A landscape with many peaks, sampled at points; each row gives a point and its height.
From any point a climber takes the steepest step (rise divided by distance) to one of its 2 nearest points. It stops when none of these is higher. Distance is the straight distance between rows; heights are no part of it.
Q324: 22	5	-21	-14	-48	-3	6	19	-7	3	-24	-46	-12	-64	-5	31	-14	-4	8	20	21	29	20  height 305
Q591: -31	1	13	-27	19	-21	-50	-27	-22	9	1	34	31	1	-11	-6	-9	32	10	-53	-4	-23	-19  height 238
Q404: 2	-25	-5	21	-28	13	6	-1	8	-11	11	0	38	-18	-32	16	-21	-3	-16	19	20	16	-8  height 252
Q307: -20	-10	24	-18	-2	-32	-39	-28	-32	-10	-27	2	46	1	-18	-12	-17	33	27	-30	0	-25	-14  height 328
Q312: 4	15	1	26	-22	20	19	0	-7	18	30	22	16	16	-28	-29	-1	-52	6	10	12	16	40  height 204
Q540: 2	-36	-40	33	-31	-13	8	2	0	-9	-19	-18	-8	-13	-4	-23	-35	-31	-8	25	-30	27	6  height 224
Q825: -28	21	7	-32	11	22	-21	0	-4	14	43	22	-8	3	-3	-25	18	-13	23	-46	-15	0	75  height 330
Q122: 13	32	10	30	-2	13	23	8	-10	23	17	12	-17	15	-15	-9	29	-31	-14	8	9	13	30  height 176
Q922: 22	21	-51	-5	-5	-7	8	23	-21	-28	-58	-42	-23	-11	28	61	-5	22	23	32	-14	-15	-38  height 80
Q405: 11	-11	3	31	-47	-40	-4	5	14	13	-18	1	48	-14	-37	14	-52	-25	12	33	13	19	9  height 336
Q948: -9	52	20	-22	17	-6	-9	0	-8	27	28	27	-4	8	-8	-36	15	-41	39	-46	-13	6	54  height 308
Q588: 12	-9	-4	-4	-52	-4	3	20	8	-8	-64	-55	6	-38	-19	25	-2	7	36	38	0	22	9  height 401
Q490: -7	-17	-5	4	-21	30	-1	-1	-31	-15	-20	-11	14	1	-2	-4	13	11	9	6	3	1	12  height 157
Q925: -14	-37	28	-56	16	-2	-25	5	34	6	38	-11	-35	-19	16	-16	-7	-16	-9	-14	3	8	4  height 567
Q528: 5	21	-9	10	-1	-42	-8	-15	7	32	8	4	20	-38	-15	23	-32	-14	-10	-11	26	3	-32  height 516
Q989: 16	35	25	-34	24	-20	-11	-20	-17	18	8	-7	9	-4	-13	-41	12	-26	39	-35	3	-9	28  height 363
Q477: 12	-34	-24	37	-18	-31	1	-10	5	-15	-51	-47	-15	-19	-5	-14	-26	-12	14	17	-24	3	-14  height 290
Q216: -1	-2	40	-63	21	4	-13	-8	13	4	26	-7	-24	-14	6	-16	17	0	9	-26	21	-2	2  height 489
Q373: -23	-10	36	-44	39	-4	-39	-21	5	4	2	30	6	10	2	-14	21	36	4	-47	3	-36	-21  height 185
Q46: 10	4	50	-26	-31	-4	2	12	27	14	26	-10	39	-20	-33	42	-19	6	-13	14	51	5	5  height 356
Q797: 12	28	-9	-61	55	-15	-21	47	5	-6	-4	23	-47	36	65	41	-13	43	-13	46	8	-27	-18  height 86
Q394: -13	-2	13	-14	49	10	-11	0	-6	-10	-1	28	-17	53	21	-17	28	23	-8	-28	-35	-31	-12  height 130
Q2: -24	-48	35	-40	-16	27	-21	14	5	-15	17	-31	-8	-7	4	-16	9	31	-1	5	4	10	34  height 79
Q620: -5	-10	-6	-3	-30	-14	-29	-26	-25	-28	-45	-8	51	-12	-32	13	-16	39	39	-10	17	-19	-36  height 215
Q191: -8	-45	-21	23	-28	52	21	23	-8	-17	13	-17	-30	-7	16	9	16	9	-28	32	-5	21	38  height 17
Q962: -13	-31	-30	46	-8	-10	-1	-9	-9	-6	-3	4	14	18	-5	-34	-13	-22	-8	0	-25	8	-9  height 175
Q798: 33	12	4	45	4	-26	17	-12	-12	-15	-54	-11	9	6	-26	26	8	12	13	12	10	-26	-56  height 679
Q276: 32	-53	23	0	-30	-5	6	-14	53	-40	-19	-48	58	-14	-34	5	-35	26	11	30	14	2	-25  height 329
Q847: -1	33	26	-35	57	0	-12	-9	5	6	0	38	-24	28	12	-9	41	34	0	-44	-7	-40	-25  height 152
Q136: 1	-52	-23	-5	-12	-4	1	16	17	-25	-46	-47	-42	-23	32	16	-1	25	-2	22	-23	6	-19  height 151
Q698: -17	33	0	49	-12	-28	4	3	-21	40	8	51	20	28	-20	-2	-5	-32	-5	-4	-5	25	13  height 205
Q981: -22	-28	12	-29	-2	27	-16	-4	-21	-18	-4	5	-1	-1	15	-15	17	37	-3	-17	0	-11	11  height 121
Q115: 15	62	-50	19	16	-13	11	-34	-9	19	18	41	23	7	-4	-36	12	-42	11	-27	3	5	-25  height 393
Q262: -1	-3	-17	5	35	3	-15	-19	-22	-21	-8	5	0	31	25	-34	17	8	4	-32	-42	-23	-19  height 109
Q231: -11	-34	48	-27	23	-34	-21	-12	3	-9	-17	-33	-27	7	4	-37	-1	11	15	-12	-12	-13	-8  height 622
Q101: 36	-18	3	20	-15	-49	6	-33	17	-11	-48	-58	8	-16	-25	-25	-37	-23	30	18	-2	-8	-9  height 391
Q286: -7	7	-24	8	32	73	21	-8	12	-14	45	44	3	21	14	-8	43	18	-46	-28	-1	-15	4  height 439
Q986: -13	27	-43	8	37	34	18	3	12	7	56	35	-23	-2	28	-20	30	-25	-27	-30	-17	12	11  height 482
Q660: -6	-38	19	-18	-24	36	6	18	0	-20	0	-47	-42	-2	13	-10	18	12	-7	24	2	19	31  height 45
Q539: 12	31	26	-6	37	-1	4	-24	15	10	39	25	36	-6	-25	-17	4	-25	-4	-41	22	-6	-30  height 596
Q718: 15	27	43	-53	19	3	-14	-20	-11	3	2	-3	14	-7	-12	-20	29	10	26	-37	30	-16	9  height 425
Q353: -11	40	16	47	23	-31	3	6	-22	36	-10	37	-1	37	-1	15	7	-8	-23	-3	-21	-1	-10  height 170
Q818: 4	8	-31	-24	-42	14	2	10	-31	6	-1	-19	-15	-40	5	18	5	-5	10	12	18	17	41  height 253
Q440: -13	3	-52	17	35	12	13	15	8	7	40	25	-45	17	57	-7	10	-19	-42	4	-41	14	-2  height 533
Q525: -25	-18	-11	3	-3	46	7	35	-31	-19	-9	-7	-36	37	41	25	18	38	-17	33	-24	0	48  height 37
Q460: -42	33	-1	17	17	1	-10	8	-4	33	35	49	-13	17	15	-5	23	-10	-14	-36	-28	15	39  height 326
Q533: 27	4	19	19	-5	-40	6	-31	-5	-9	-63	-49	-4	-10	-23	-3	-6	8	38	6	8	-22	-35  height 530
Q461: 6	-39	-14	11	-44	-2	5	9	3	-1	12	-21	30	-8	-10	-13	-45	-38	-3	25	-14	27	39  height 163
Q408: 24	0	-11	-21	-17	-27	-15	-40	-2	-22	-24	-32	41	-41	-22	8	-30	22	38	-21	30	-28	-48  height 137
Q369: -9	5	-6	47	-46	-33	6	6	-13	33	-8	32	16	7	-31	2	-35	-48	0	25	2	36	19  height 251
Q603: 22	29	46	-19	-5	-45	7	-10	16	28	16	-5	37	-25	-31	27	-24	-10	1	-6	48	-8	-19  height 428
Q688: -11	-4	-2	-8	22	46	6	35	-15	-44	-10	0	-11	51	45	26	18	52	-11	38	-13	-20	13  height 60
Q99: -43	24	-19	31	15	30	-9	-8	-3	14	38	59	22	35	-3	-30	16	-24	4	-32	-31	9	43  height 284
Q964: 1	4	-18	29	-41	61	35	10	-16	-4	11	10	1	-6	-25	21	29	12	-9	30	39	11	42  height 123
Q150: 7	-6	-47	-10	3	5	9	26	-22	-22	-30	-34	-48	-15	52	34	-6	11	-3	30	-28	5	-15  height 113
Q913: -7	-11	-33	-29	24	10	-2	23	1	7	22	12	-65	0	72	-2	9	3	-29	-4	-26	8	-1  height 591
Q142: 3	21	29	13	27	-24	8	10	-10	25	-15	14	-30	33	15	20	14	8	-18	2	0	-13	-21  height 143
Q713: 31	30	0	-52	26	-36	4	-32	21	17	40	-28	21	-42	-2	1	-25	-20	11	-26	43	-18	-33  height 438
Q356: 25	-9	-2	32	-54	-9	16	-4	18	-9	-39	1	61	-19	-65	21	-39	-14	18	38	27	11	-21  height 441
Q683: 7	10	17	7	-15	74	36	7	-5	-13	16	-7	-2	1	-13	5	59	31	-5	17	40	0	32  height 101
Q485: -12	-12	40	-24	6	-31	-25	-21	-19	-6	-37	-23	1	3	-2	-8	5	41	33	-25	5	-28	-17  height 457
Q594: 4	-25	28	-5	-25	15	6	18	35	5	41	-3	29	-20	-17	24	-22	-3	-40	26	34	20	0  height 303
Q526: 14	-25	25	51	-3	-19	8	-5	29	-15	-53	-30	3	-8	-27	30	1	36	-4	32	4	-11	-58  height 546
Q888: -16	-18	-5	-51	36	2	-23	-3	46	4	72	7	-23	-25	31	-19	-14	-38	-11	-32	-8	18	7  height 479
Q556: -18	20	-23	27	-16	40	27	-16	-18	6	30	55	18	34	-22	-45	8	-39	18	-6	-3	12	64  height 240
Q198: -3	18	-26	5	20	-11	-4	-15	-4	25	15	35	8	-20	3	18	-6	10	-30	-30	13	-5	-48  height 602
Q625: -3	29	-33	21	34	3	11	-20	16	10	47	32	14	12	4	-44	18	-46	-5	-31	-12	16	-16  height 434
Q507: 7	9	-35	12	-24	-11	3	-6	-35	-3	-25	-7	4	-21	0	5	-5	-11	5	3	0	-1	-12  height 200
Q468: 4	-50	-3	17	-20	-30	-17	-5	28	-20	-62	-56	-18	-29	5	11	-23	30	11	16	-27	2	-19  height 211
Q873: 6	-15	-13	-38	24	1	5	38	-2	2	2	-13	-94	17	74	14	18	2	-20	28	-9	-4	-3  height 534
Q418: 16	5	28	18	-37	-19	1	-7	7	-6	-42	-11	54	-24	-54	36	-19	16	16	25	41	0	-36  height 561
Q960: 27	15	15	-34	27	-12	4	-35	12	-10	46	-24	32	-6	-17	-31	-14	-36	15	-33	12	-17	-16  height 518
Q687: -17	34	8	10	25	4	-7	-11	6	28	34	59	33	-5	-18	10	7	0	-29	-34	16	-2	-31  height 673
Q347: 17	-46	-13	17	-26	1	5	-21	11	-43	-9	-20	58	-2	-27	-12	-40	-3	8	19	5	-1	-26  height 239
Q630: -7	35	-38	18	41	45	17	12	5	-12	28	57	5	55	30	-2	21	16	-31	-14	-32	-20	21  height 406
Q361: -9	-12	-7	1	-41	8	1	15	-10	8	16	-15	-2	-22	-3	2	-18	-21	-12	12	4	25	46  height 206
Q472: -4	20	13	-22	49	-31	-12	28	-7	8	-9	22	-44	42	48	35	-3	21	-15	20	-11	-29	-26  height 114
Q138: 15	-15	-17	31	-57	8	12	12	11	-23	-72	-20	24	-14	-47	26	-11	-3	38	39	1	8	-18  height 539
Q764: -15	-25	-12	26	-6	25	18	33	-14	1	5	2	-45	22	30	1	6	2	-26	25	-37	19	34  height 14
Q358: -4	-1	29	-46	11	-15	-11	33	-5	31	-6	-4	-86	15	55	12	27	8	-7	9	-5	0	14  height 478
Q322: 19	-20	2	58	5	-24	13	6	38	-27	-74	-42	-23	16	-7	43	-9	31	4	47	-25	-21	-57  height 449
Q452: 32	-23	38	13	-26	-6	9	1	52	-12	-18	-36	39	-32	-42	28	-17	18	-3	36	35	9	-27  height 429
Q352: 1	9	4	8	-4	57	21	23	-15	-23	-8	0	-10	19	20	24	40	34	-17	28	13	-10	3  height 81
Q939: -26	-8	-18	32	25	-9	-10	-17	-16	-2	4	33	25	41	2	-42	-5	-2	1	-29	-41	-7	-15  height 135
Q984: 23	52	-38	2	4	-31	14	-34	-8	28	25	3	19	-23	-8	-25	-7	-56	22	-17	14	12	-6  height 351
Q866: -27	15	4	14	33	24	4	27	-2	17	17	56	-17	50	26	11	25	12	-27	-12	-25	-10	26  height 370
Q253: -23	-28	6	-24	15	1	-17	14	2	12	28	2	-49	-6	38	-17	4	-7	-24	-19	-20	15	15  height 674
Q885: -23	6	7	-51	16	-6	-23	-4	12	13	54	12	4	-16	13	-19	-11	-34	10	-38	-23	13	38  height 399
Q203: 17	14	27	23	-33	32	31	19	-7	19	25	-4	-20	-3	-32	1	16	-15	-13	34	33	21	42  height 150

Call two points neighbours if one is among the 2 nearest of the other. Go from one point of each pair to the other, from neighbour to neighbour, staying as high as possible. Name the lowest point that can't be avoided.
Q138 and Q687 | Q347
Q138 and Q418 | Q356
Q253 and Q231 | Q216
Q138 and Q477 | Q461

For each start below, name the point where the climber stops.
Q688 | Q253
Q460 | Q253
Q394 | Q231
Q660 | Q138
Q404 | Q687
Q472 | Q418
